Points on a hilly landscape, in no order, each with its height.
A ball rolls from a point to the lowest of its 2 nearest points, and stops where none of them is lower. Distance is the straight distance between rows; heights are no part of it.
q_840: 111; 88; 115; 113; 106; 111; 85; 147; 81; 91; 87; 129; 119; 114; 109; 101; 143; 94; 121; 101; 104; 112  height 2.66
q_386: 95; 80; 107; 96; 70; 83; 128; 113; 83; 103; 125; 94; 86; 53; 106; 129; 84; 102; 112; 99; 71; 98  height 6.62
q_470: 42; 75; 126; 110; 84; 123; 100; 128; 93; 107; 94; 73; 92; 60; 122; 107; 100; 89; 138; 120; 79; 129  height 6.77
q_676: 151; 107; 76; 75; 117; 111; 98; 109; 102; 97; 107; 135; 116; 100; 79; 97; 111; 90; 99; 105; 99; 99  height 7.73
q_272: 99; 114; 144; 114; 112; 99; 92; 116; 97; 88; 80; 131; 132; 101; 96; 86; 121; 100; 79; 81; 114; 119  height 3.67
q_817: 102; 99; 83; 83; 99; 91; 113; 108; 95; 92; 98; 124; 95; 69; 85; 101; 63; 101; 108; 98; 104; 116  height 2.96
q_668: 76; 80; 105; 133; 73; 106; 103; 125; 54; 90; 111; 137; 91; 88; 106; 116; 68; 117; 142; 83; 91; 103  height 4.72
q_89: 78; 126; 109; 91; 97; 138; 88; 101; 101; 121; 82; 130; 118; 109; 73; 82; 79; 47; 76; 128; 145; 132  height 2.93
q_249: 96; 98; 80; 69; 119; 89; 84; 101; 124; 92; 96; 67; 89; 72; 108; 89; 99; 65; 108; 131; 85; 95  height 2.75
q_390: 149; 140; 83; 84; 128; 101; 83; 88; 110; 73; 113; 117; 110; 97; 82; 52; 107; 94; 77; 96; 99; 80  height 9.47
q_77: 119; 71; 95; 120; 65; 91; 131; 142; 53; 97; 131; 106; 78; 106; 94; 138; 107; 98; 137; 103; 59; 72  height 5.87
q_539: 107; 127; 130; 96; 102; 120; 93; 98; 121; 108; 85; 132; 139; 113; 74; 79; 111; 74; 61; 101; 123; 112  height 2.77
q_748: 145; 132; 93; 80; 108; 134; 100; 64; 128; 120; 114; 120; 120; 138; 64; 81; 112; 98; 49; 105; 127; 82  height 5.88
q_625: 134; 121; 109; 121; 117; 104; 80; 97; 99; 88; 103; 107; 126; 143; 116; 82; 150; 131; 70; 75; 131; 97  height 7.50
q_358: 96; 86; 70; 113; 80; 77; 111; 81; 94; 97; 117; 74; 74; 84; 121; 115; 69; 114; 113; 94; 89; 94  height 6.55
q_17: 98; 84; 140; 76; 94; 78; 118; 123; 119; 103; 101; 70; 106; 69; 117; 121; 138; 75; 103; 130; 49; 87  height 7.75
q_223: 41; 81; 108; 94; 66; 121; 121; 116; 85; 105; 108; 114; 89; 58; 107; 99; 51; 110; 122; 87; 119; 128  height 7.34
q_566: 91; 98; 132; 70; 108; 92; 103; 108; 133; 102; 83; 88; 114; 80; 92; 104; 113; 82; 90; 115; 72; 94  height 8.04
q_983: 111; 103; 134; 79; 101; 61; 114; 75; 140; 94; 99; 78; 110; 94; 97; 116; 117; 105; 69; 91; 68; 59  height 8.63
q_790: 122; 77; 127; 97; 80; 59; 132; 111; 100; 111; 127; 67; 96; 86; 118; 135; 142; 96; 92; 110; 56; 77  height 7.42
q_35: 90; 72; 113; 125; 87; 93; 99; 113; 90; 111; 101; 76; 90; 98; 120; 124; 121; 108; 121; 97; 73; 104  height 4.86
q_417: 94; 115; 104; 92; 129; 85; 66; 118; 114; 78; 83; 68; 97; 84; 114; 68; 123; 70; 104; 112; 78; 99  height 4.21
q_955: 80; 101; 89; 55; 91; 71; 114; 74; 142; 94; 99; 70; 86; 67; 104; 98; 63; 80; 84; 120; 97; 81  height 8.58
q_350: 138; 119; 76; 133; 120; 128; 87; 68; 88; 94; 104; 119; 110; 150; 109; 73; 127; 125; 77; 87; 144; 88  height 7.06
q_112: 113; 84; 98; 98; 85; 65; 123; 82; 107; 108; 127; 70; 86; 68; 117; 132; 98; 100; 94; 106; 70; 83  height 7.02
q_216: 104; 123; 122; 103; 110; 77; 116; 73; 110; 99; 92; 119; 112; 103; 81; 100; 77; 123; 63; 67; 107; 104  height 4.71
q_392: 76; 98; 60; 87; 85; 97; 114; 70; 114; 119; 99; 78; 78; 102; 106; 104; 44; 109; 97; 103; 130; 113  height 7.71
q_157: 142; 113; 85; 101; 122; 68; 107; 96; 87; 82; 115; 90; 87; 102; 112; 101; 121; 122; 101; 85; 79; 78  height 6.35
q_849: 53; 86; 108; 107; 96; 111; 92; 117; 88; 102; 87; 105; 94; 77; 106; 95; 81; 93; 126; 105; 106; 132  height 7.05
q_84: 87; 130; 134; 98; 114; 95; 89; 70; 132; 107; 78; 82; 119; 125; 83; 81; 108; 98; 55; 88; 109; 93  height 8.20
q_543: 105; 118; 128; 99; 119; 103; 66; 130; 118; 87; 81; 84; 126; 110; 112; 68; 153; 84; 91; 106; 92; 109  height 3.41
q_29: 107; 81; 106; 135; 79; 96; 109; 144; 53; 90; 116; 136; 91; 123; 105; 126; 103; 116; 140; 88; 77; 79  height 5.31
q_235: 92; 74; 84; 134; 97; 107; 83; 97; 90; 103; 97; 95; 84; 129; 117; 118; 100; 115; 133; 93; 92; 97  height 5.43
q_857: 116; 78; 110; 106; 92; 99; 98; 158; 79; 99; 103; 101; 109; 133; 116; 125; 166; 115; 128; 106; 84; 100  height 3.57
q_256: 104; 97; 54; 95; 108; 132; 97; 71; 100; 125; 95; 110; 95; 133; 84; 101; 71; 97; 103; 117; 141; 109  height 6.92
q_519: 51; 128; 118; 86; 94; 109; 101; 89; 102; 120; 77; 108; 107; 105; 83; 86; 55; 81; 74; 107; 146; 126  height 3.87
q_589: 123; 98; 79; 103; 124; 120; 79; 92; 106; 104; 95; 97; 106; 126; 102; 90; 126; 99; 100; 101; 115; 104  height 8.16
q_21: 117; 110; 57; 89; 111; 65; 104; 103; 83; 72; 112; 90; 73; 73; 111; 95; 80; 95; 127; 106; 79; 88  height 4.07
q_446: 93; 104; 89; 117; 99; 87; 99; 114; 65; 75; 96; 135; 96; 83; 99; 94; 68; 109; 126; 82; 107; 112  height 3.96
q_179: 85; 103; 101; 116; 119; 102; 70; 113; 88; 85; 81; 105; 103; 98; 109; 78; 101; 83; 116; 101; 108; 124  height 7.46
q_198: 59; 98; 127; 82; 69; 101; 136; 102; 98; 103; 113; 123; 100; 50; 86; 110; 50; 123; 91; 78; 108; 120  height 7.56
q_906: 119; 128; 97; 95; 112; 107; 112; 55; 117; 121; 99; 116; 112; 131; 67; 100; 80; 116; 54; 88; 129; 94  height 5.29
q_189: 117; 130; 102; 111; 119; 118; 57; 103; 113; 87; 95; 97; 119; 123; 107; 47; 145; 77; 79; 103; 120; 108  height 1.83
q_765: 90; 67; 133; 105; 95; 131; 106; 137; 99; 121; 82; 119; 122; 105; 101; 123; 137; 101; 120; 110; 99; 128  height 1.74
q_30: 86; 109; 144; 109; 102; 98; 116; 100; 96; 102; 89; 141; 122; 88; 79; 105; 85; 114; 79; 75; 115; 124  height 4.22
q_657: 68; 86; 150; 103; 62; 102; 135; 122; 81; 105; 131; 83; 97; 37; 107; 126; 96; 104; 108; 93; 63; 103  height 6.32
q_515: 60; 108; 106; 132; 91; 82; 98; 81; 89; 94; 90; 96; 87; 93; 113; 89; 60; 123; 97; 70; 118; 122  height 5.11
q_816: 123; 138; 76; 76; 119; 87; 104; 62; 120; 85; 106; 100; 99; 94; 80; 75; 71; 105; 69; 93; 105; 76  height 9.04
q_542: 113; 119; 138; 69; 105; 77; 95; 100; 136; 80; 83; 98; 125; 91; 77; 90; 119; 89; 77; 94; 73; 66  height 8.33
q_592: 100; 69; 55; 109; 98; 123; 103; 64; 108; 127; 103; 89; 82; 132; 102; 124; 81; 115; 114; 109; 113; 97  height 6.43
q_984: 103; 114; 133; 122; 118; 89; 87; 89; 117; 106; 84; 85; 120; 131; 109; 93; 138; 126; 64; 73; 107; 106  height 7.86
q_851: 106; 66; 135; 123; 67; 96; 120; 147; 71; 113; 112; 80; 98; 109; 117; 137; 155; 116; 119; 101; 64; 98  height 4.26
q_432: 85; 49; 105; 103; 87; 143; 106; 122; 94; 128; 93; 133; 106; 106; 90; 137; 101; 100; 137; 117; 101; 122  height 0.99
q_964: 90; 126; 115; 66; 99; 120; 95; 91; 131; 116; 81; 110; 122; 108; 57; 87; 86; 63; 69; 119; 116; 105  height 1.61
q_276: 157; 105; 61; 92; 126; 116; 79; 109; 89; 86; 117; 106; 101; 124; 106; 81; 147; 111; 108; 106; 103; 79  height 7.66
q_445: 112; 121; 62; 114; 131; 127; 63; 73; 98; 91; 101; 90; 89; 125; 108; 52; 107; 92; 97; 109; 128; 99  height 8.46
q_602: 66; 70; 72; 120; 82; 103; 85; 97; 95; 101; 101; 75; 69; 98; 121; 109; 72; 101; 137; 106; 95; 107  height 6.00
q_924: 80; 110; 80; 89; 98; 113; 110; 59; 114; 144; 88; 84; 89; 128; 87; 114; 65; 102; 77; 109; 140; 114  height 7.35
q_239: 128; 105; 53; 80; 127; 98; 90; 83; 106; 88; 108; 82; 81; 94; 105; 87; 98; 92; 110; 114; 94; 84  height 4.40
q_194: 147; 123; 67; 97; 127; 129; 98; 58; 110; 108; 111; 106; 100; 129; 89; 74; 116; 124; 65; 99; 121; 79  height 6.48
q_260: 135; 105; 75; 107; 107; 59; 116; 118; 61; 73; 126; 85; 73; 98; 112; 103; 117; 99; 129; 100; 63; 72  height 5.46
q_599: 105; 80; 96; 94; 103; 118; 111; 107; 96; 113; 93; 138; 112; 97; 78; 120; 91; 101; 108; 104; 114; 120  height 1.90
q_892: 105; 147; 110; 77; 106; 98; 87; 61; 135; 89; 91; 92; 112; 116; 61; 64; 88; 86; 56; 97; 105; 66  height 8.61
q_898: 144; 82; 67; 102; 101; 102; 111; 114; 79; 97; 111; 134; 99; 120; 93; 127; 109; 115; 131; 97; 90; 82  height 6.98
q_920: 133; 101; 82; 99; 120; 88; 84; 126; 81; 85; 110; 83; 91; 123; 122; 96; 155; 106; 117; 101; 85; 82  height 7.07
q_203: 51; 108; 105; 117; 85; 103; 107; 79; 86; 116; 83; 114; 95; 112; 100; 97; 47; 110; 93; 84; 151; 131  height 4.53
q_972: 134; 78; 66; 109; 75; 88; 128; 107; 73; 99; 127; 110; 81; 91; 98; 137; 81; 113; 127; 97; 71; 82  height 6.47
q_215: 56; 101; 158; 98; 86; 80; 116; 106; 107; 94; 100; 80; 99; 47; 108; 109; 93; 108; 92; 89; 68; 102  height 6.03
q_224: 49; 65; 98; 122; 60; 107; 93; 128; 75; 95; 111; 71; 71; 65; 129; 109; 76; 92; 145; 109; 80; 104  height 6.46
q_545: 76; 125; 74; 69; 104; 82; 97; 68; 127; 95; 94; 66; 82; 93; 103; 76; 51; 93; 77; 104; 122; 97  height 8.17
q_11: 95; 57; 74; 113; 106; 127; 81; 89; 112; 123; 92; 74; 87; 133; 112; 120; 115; 98; 125; 118; 99; 102  height 5.96
q_145: 83; 108; 80; 135; 121; 123; 59; 88; 87; 86; 82; 106; 100; 129; 114; 64; 98; 77; 110; 102; 136; 115  height 7.94
q_301: 67; 110; 129; 109; 98; 74; 102; 84; 114; 96; 90; 80; 92; 82; 107; 97; 80; 114; 82; 79; 91; 111  height 5.63
q_241: 68; 82; 113; 70; 83; 80; 115; 97; 127; 104; 103; 71; 91; 51; 113; 115; 81; 83; 99; 123; 80; 97  height 8.84
q_199: 157; 91; 80; 89; 104; 113; 105; 130; 85; 96; 108; 153; 126; 124; 88; 119; 139; 106; 112; 99; 113; 97  height 7.36

For each start below, name the point where the ball stops.
q_984 | q_964
q_589 | q_21
q_390 | q_432
q_386 | q_964
q_29 | q_432
q_35 | q_432

Call two points neighbours if one is among the 2 nearest of the other. Go from one point of each pair to the other, from neighbour to neighbour, staying as low as possible. Name the highest point that can't be avoided.
q_249 and q_189 | q_417
q_189 and q_21 | q_239
q_432 and q_964 | q_112
